A landscape with many valleys, sampled at points; each row gives a point and its height.
From any point a ball takes the steepest step (drop divided by distance) to one of its 2 nearest points. It stops when none of these is lower. Distance is the straight distance between rows; heights are no part of it.
Z592 h=59.3: [ -3  21   4   0 -24  45  -1 -14   7   5 -36   8  27  11  21  30 -13 -26
   6 -26  13   3]
Z420 h=41.7: [-37  19  14  -8 -21  11  -5  12   7 -32 -33  38   7   2 -58 -10  -1  28
   2 -42  20   9]
Z81 h=2.8: [ 63   8   2  20   8 -17 -16 -16  23 -30   9  -7 -18 -29   5  -6 -34 -16
 -19  14   9  10]
Z349 h=40.2: [-44  31  -9 -14  -9  23  -6  16  -1  16 -17  11  29 -12 -27  32  -5 -38
   9 -10  -9   2]
Z489 h=53.0: [ 16   8  24  17   6 -12 -30  35  -9 -12   6  18 -21  -7 -58  -2  36  -3
  -5 -13  25  23]
Z716 h=34.5: [ -7  22   7  47 -21 -30 -15  -1  -3  -9  -6  17 -22  -8  17  15  -8 -11
  23 -21  34  24]
Z232 h=31.4: [-15 -21  -6 -24  20  21  19 -34  31  16   8 -38  21  -7  24 -15 -30  -5
   6  17 -16 -26]
Z764 h=26.8: [  2 -17  -9 -47  26 -45  19  18 -17  37   2 -69  -4  -1  38   2  24 -12
  12  35  43   1]
Z10 h=14.8: [-19  -4 -14 -41   7  20 -13  -7  19  -6  -4  10  46  -2 -10 -17  -1  15
  13 -19 -45   8]
Z943 h=36.7: [  0  27  -2  29 -19   2   1  -2  -1  16  -9   6 -28 -14  35  19 -25 -29
  30 -21  38   5]
Z821 h=54.9: [ 10   4   4  16  10 -28 -31  14   8 -12  10   8   5 -13 -33  -1  19 -13
  10 -14  -2  32]
Z69 h=18.7: [-45 -53  -1  -8  19 -10  59  -9   8  29  43 -20 -11  11  41   6  16 -22
  12  25   9 -16]
Z14 h=28.2: [ 30 -35  -3  -1   7 -22 -10   9 -29  -8  18 -22 -25  21   5   7  12  26
 -18  27 -48 -19]
Z265 h=37.5: [-36  15 -11   4  -4   9 -23  17  -4  -4 -13   5  15  -5 -59  24   3  -4
   2 -25 -14   3]
Z604 h=31.7: [ -4  -4 -13   3  -7   6  14 -10  -9  38 -19 -16  25  -6  41  35  -4 -46
  24  17  43   5]
Z331 h=3.8: [-25  45  11 -15 -20  25  -1  27  -5   9 -19  37  18 -18   3 -39   7  -1
  -6   2  12  20]
Z556 h=26.7: [ 50  -8  -6  30   6 -30  25 -16  20 -28  19 -18 -35   3   7  -6 -22  19
 -50  18 -29 -12]
Z209 h=10.4: [ 58   2  35   8   5   6   2 -16  11 -14   6   1 -10 -27  27 -21 -25 -29
   4  -7  25  21]
Z202 h=15.5: [ 12  43 -33  -2  15 -25 -55  -2  30 -41  -1   6   1   0  -7 -22 -32  30
 -22   4  18  -5]
Z591 h=25.8: [ 44 -45 -14   3   7 -57   9   9 -11 -31  25 -29 -25  22  14  16  10  16
 -20  21 -53   1]
Z449 h=30.1: [-11   5 -19  13  -1 -11 -19  -9 -11  30 -16 -38   2  -7  38  30 -28 -19
  21  25  30 -12]
Z210 h=5.2: [ -4 -23 -15 -22  26   2  -4   7   9  11  29   5  17  -3 -19 -21  12   8
   7  -9 -45   3]
Z796 h=19.6: [ 23  44 -25   6   1 -16 -31 -18  45 -48  -9  11 -15 -34 -34   8 -43  11
  -7   5  13  -2]
Z422 h=34.3: [-10  22  18  -4 -11   7 -30 -22   8 -12 -14  -3  16 -22  12 -10 -32   0
   0  19  -6   1]
Z162 h=24.8: [-40  17  13  27 -40   0  32   4 -17  -6 -18  56  -3  -2  -3 -18  20  20
   8 -23  10  23]
Z343 h=29.8: [-26 -14   9   3   2 -33  22   1 -29  36  -4 -32  -7  -4  54 -28   2  16
   6  45  17  -2]
Z239 h=24.5: [ 33 -15  29  45   1  -7  12 -24  -1 -14  19 -19 -31   3  14   0 -17  -9
 -18  10 -11 -12]
Z806 h=60.9: [-22  11 -25   3 -27  31  -6   1 -12   9 -38  18  41  28  15  23   1  -1
   2 -31   0   7]
Z611 h=48.1: [ 12  30  19 -12  -1  25 -12  -6  27 -20  -4   5  -2 -31 -39  12 -14 -27
  14 -21   1   5]
Z792 h=28.5: [-35 -45 -23 -37  35  14  24 -21  40  16  32 -27  27   1  20   1  -7 -21
  13   8 -11 -18]
Z89 h=11.7: [ 17  16 -22  10  13 -22 -34  -2  12 -37   7   0 -11   7 -13 -27 -15  49
 -36   9  -8 -10]
Z998 h=23.0: [ 41  13  24  12  11  18   0  -8  28 -25  15  -1 -30 -14 -39 -24 -12   4
 -32  -6  -8 -15]
Z146 h=31.3: [-37   9 -10   0  -7 -17  22  -1 -14  40 -23 -21  22 -13  57 -31  -9   9
  13  26  36   7]
Z413 h=24.6: [ 13  21   4  10  -2   9  21  46 -13  35  -5   0 -34  24  26 -10  27  -6
  -7  -5  29  -1]
Z266 h=14.9: [-29  23  13  18 -14  -5  14  20 -22  16  -1  30 -16  -7   7 -37  21  20
   2  -2   6  13]
Z460 h=30.4: [  6 -34 -19 -31  13 -10   8  40 -29  38  15 -15  -8  28  20   4  36   8
  10  10 -22  -7]
Z472 h=18.4: [ 45 -12 -34  12  28 -28  -8   3  34 -22  22 -15  -2  -2 -35  20   3   2
 -29   9 -44   8]
Z838 h=32.8: [-44  19   6 -29 -15   6   4   9  19 -23 -27  30  22 -14 -33 -18   1  27
  16 -46 -14  26]
Z67 h=28.4: [ -1 -30  12 -30  14 -43  22  10 -34  29   5 -60  -7  -1  46 -21  13  13
  -2  47  22   0]
Z229 h=33.4: [  9   9  26  18  -5  28   4   3  10 -16   1  11 -26   1 -55 -11   2  14
 -15 -28   8 -15]
Z280 h=33.7: [-31  -6 -19 -29  -5   0  28 -18   4  35 -33 -25  42  -2  55 -24  -9  14
  19   0  31   8]
Z765 h=25.6: [ -3 -48  19 -13 -17  20  25 -39 -15 -10   9  43  39   4   7   6  13   2
  16  -7 -47   9]
Z2 h=43.9: [ -9  -1 -19   6  13   2  -5  25  -1  33   7 -10  11  16   9  25  16 -31
  14 -12   4   7]
Z999 h=22.6: [-49  27  -1 -51   1  15  -4   9  25  -7 -19  12  44 -13  -3  -2  -4  -9
  22 -26 -30  25]
Z614 h=56.0: [  8  17  36 -19 -15  62  19  -8  11   8 -18  24  22  -2   5  21   6 -46
   6 -10   6   8]
Z310 h=13.0: [ 28 -22 -26  -5  27 -14 -17  14   8  -9  22  -5   2   4 -45   5  19  17
  -6  -9 -48   2]
Z152 h=21.5: [-32 -62 -17 -30  27 -18  47 -17 -10  31  27 -34  15   7  40   7  22 -12
  10  30  30  -8]
Z536 h=3.7: [ 11 -12 -17   7  -1   0 -10 -17  -7 -20   5  17 -11   6 -13 -30 -12  64
 -16  -7 -36 -25]
Z844 h=28.3: [  1 -12 -14 -33  35  -9   8   3   1  44   5 -58   9 -13  28   3  -6 -23
  15  23  33 -10]
Z500 h=42.4: [ -7  28 -27   4  -5  23   0  26  -2  31  -9  11  11  -5  -4  49   1 -63
  23 -20  20  10]
Z502 h=12.2: [ 29   5   8  12   8 -33 -27  29  -7  -7   8 -30 -37  19  19   8   9   0
  -7   3   7  -2]
Z127 h=32.7: [-36  -5 -35   9 -15 -19 -22  25 -55  18  -8   9  -6  23  -1  27  14  33
  10   7 -31 -13]
Z341 h=32.9: [  1  30 -10  -4  25   3 -27  22  11  16  18 -36 -29 -18 -11  17 -24 -24
  13   7  -8 -22]
Z758 h=18.2: [ 36   2  40  37 -10  15   9 -24   4  -9   7   5 -30 -13  14  -2 -17 -26
  -2 -11  14  -3]
Z886 h=15.6: [  9  12 -30  -6  -3   4 -25 -27  39 -40 -22   5  37  -4 -34  19 -16  23
 -16  -1 -39   1]
Z514 h=2.3: [  2  21  19  29 -18  22 -11  -2 -25 -11  -1  27 -24  37   2 -20   0  28
 -26 -11  30 -22]
Z295 h=30.0: [  4 -15  21   9 -15  19 -15  -4 -40  -2   4  25   2  -6 -38 -13  14  21
 -17  12 -26  -6]
Z954 h=17.5: [ -4  28  21  28 -11   7   8  24 -15   9   0   9 -49  33  21  -8  11  13
 -17 -17  32 -18]
Z143 h=27.4: [ 12 -32 -20 -39  19 -13  39  51 -18  43  11 -13  -4  28  29  -6  55  -9
  13   4  11  12]
Z178 h=30.5: [ -3 -20  -9   2   4  -8 -11  11 -29  17   5 -13  -6  20  15  -2   9  24
  -4   9 -26 -13]
Z249 h=16.6: [  9 -34   7  -2 -16  11  13 -47  12 -32  -8  21  36   3   5   3  -3  20
   2 -13 -53   8]
Z714 h=34.1: [ 18   0 -10  10 -11  17  21 -14   1  28 -10  -8  -6  -7  40  39 -20 -51
  39 -16  46   3]
Z251 h=7.3: [ 10 -11  -5 -11   2  11   3 -44  40 -30  -4  -2  39  -2  -3  14 -13  -2
  -4   2 -50   3]
Z757 h=50.2: [ 17  31  27   7   0  13 -44  19 -12 -12   2  24  -8  -4 -36 -22   7  -1
 -21   3  32   6]
Z124 h=23.3: [-12  36  31  14 -29  25 -17 -16  -3 -34 -21  36  -3  14 -10 -10 -13  14
 -13 -13  36 -10]
Z657 h=22.7: [ 49 -35 -11  18  19 -41  20   0   8 -29  34 -17 -13   2 -12  14   4  -1
 -37  23 -52   8]
Z219 h=24.7: [-41 -42 -29 -20  23   6  33  -1  30  24  30   2  20  17  20   4  14 -18
  26 -22 -18   2]
Z242 h=13.2: [-12 -44  10   2  16  -4  49   1   3  23  36 -29 -33  29  29  11  15  -8
   8   4 -22 -26]
Z829 h=42.5: [ 12  24  19  12  -6  17 -25  -8  19 -42 -18  12 -13 -19 -73  15 -20   0
  -3  -6  23 -11]
Z118 h=12.4: [ 11 -16  -9  22  -3  -1  13 -35  13 -18   9 -10 -11   2  -2 -10 -21  40
 -29  13 -50 -30]
Z390 h=29.9: [  2  -5 -11 -23  37 -13  -2  16  16  32  23 -59 -21  -1  20   2  -8 -21
  15  18  -3 -23]
Z738 h=24.3: [  0 -49 -23 -44  25 -35  48  16 -25  40  13 -33   9  18  38  -1  49  -3
  11  17  33  11]
Z296 h=35.0: [-45   2 -24  10  -3 -13 -28  32 -35   8  -4   8   7   0 -54  25  18  13
   7  -5 -23  -2]
Z570 h=32.1: [-13 -31  -5  -2 -23  19  18 -18 -36  17  -6  47  35   9  14   6  19  10
  16  -1 -29   5]
Z198 h=11.3: [ 56  32   4  12   2  -7 -15 -16  31 -42  11   7 -40 -39 -29  -9 -38   1
 -20  12  16  -5]
Z213 h=31.8: [-31  26  18  47 -27 -21  11   5  -1 -16 -11  35 -19  -7 -15   0  11   1
  16 -33  30  27]
Z692 h=47.4: [ 24  30  11   0   2   8 -54   3   7 -47 -11  31   4   5 -55  -9  -4   8
 -19  -7  48   4]
Z933 h=52.1: [ 14  11  29 -17  -4  41 -10  -2   6   2  -1  17  25 -11 -29   0  10 -33
  -2  -4  -7  13]
Z816 h=5.3: [ 19 -19  16  16   7 -14  21  12  -2  19  14 -37 -40  21  30  22  13 -23
   6   4   4 -10]
Z719 h=31.9: [  4   6   3  -6  -8   5 -26 -30   6   5 -28 -23  25 -15  39   4 -34 -16
  13  22  21   2]
Z122 h=20.5: [ -6   1  37   0 -20  25  -6 -23 -10 -26  -6  31   0 -10 -25 -39  -4  39
 -20   4 -15  -7]
Z278 h=37.0: [-36  39  16   2 -31  21  -9  11 -18 -30 -29  54   1  16 -41 -16   2  21
 -13 -18  44   1]
Z771 h=34.4: [ -4 -11  18   9 -30  19  -3  -7 -54  11  -7  47  20  -3  -6 -11  25  16
  -7  26 -15   5]

Where does a ball stop that starts at each point below?
Z716: Z331
Z592: Z829
Z296: Z210
Z420: Z210
Z280: Z764
Z460: Z816
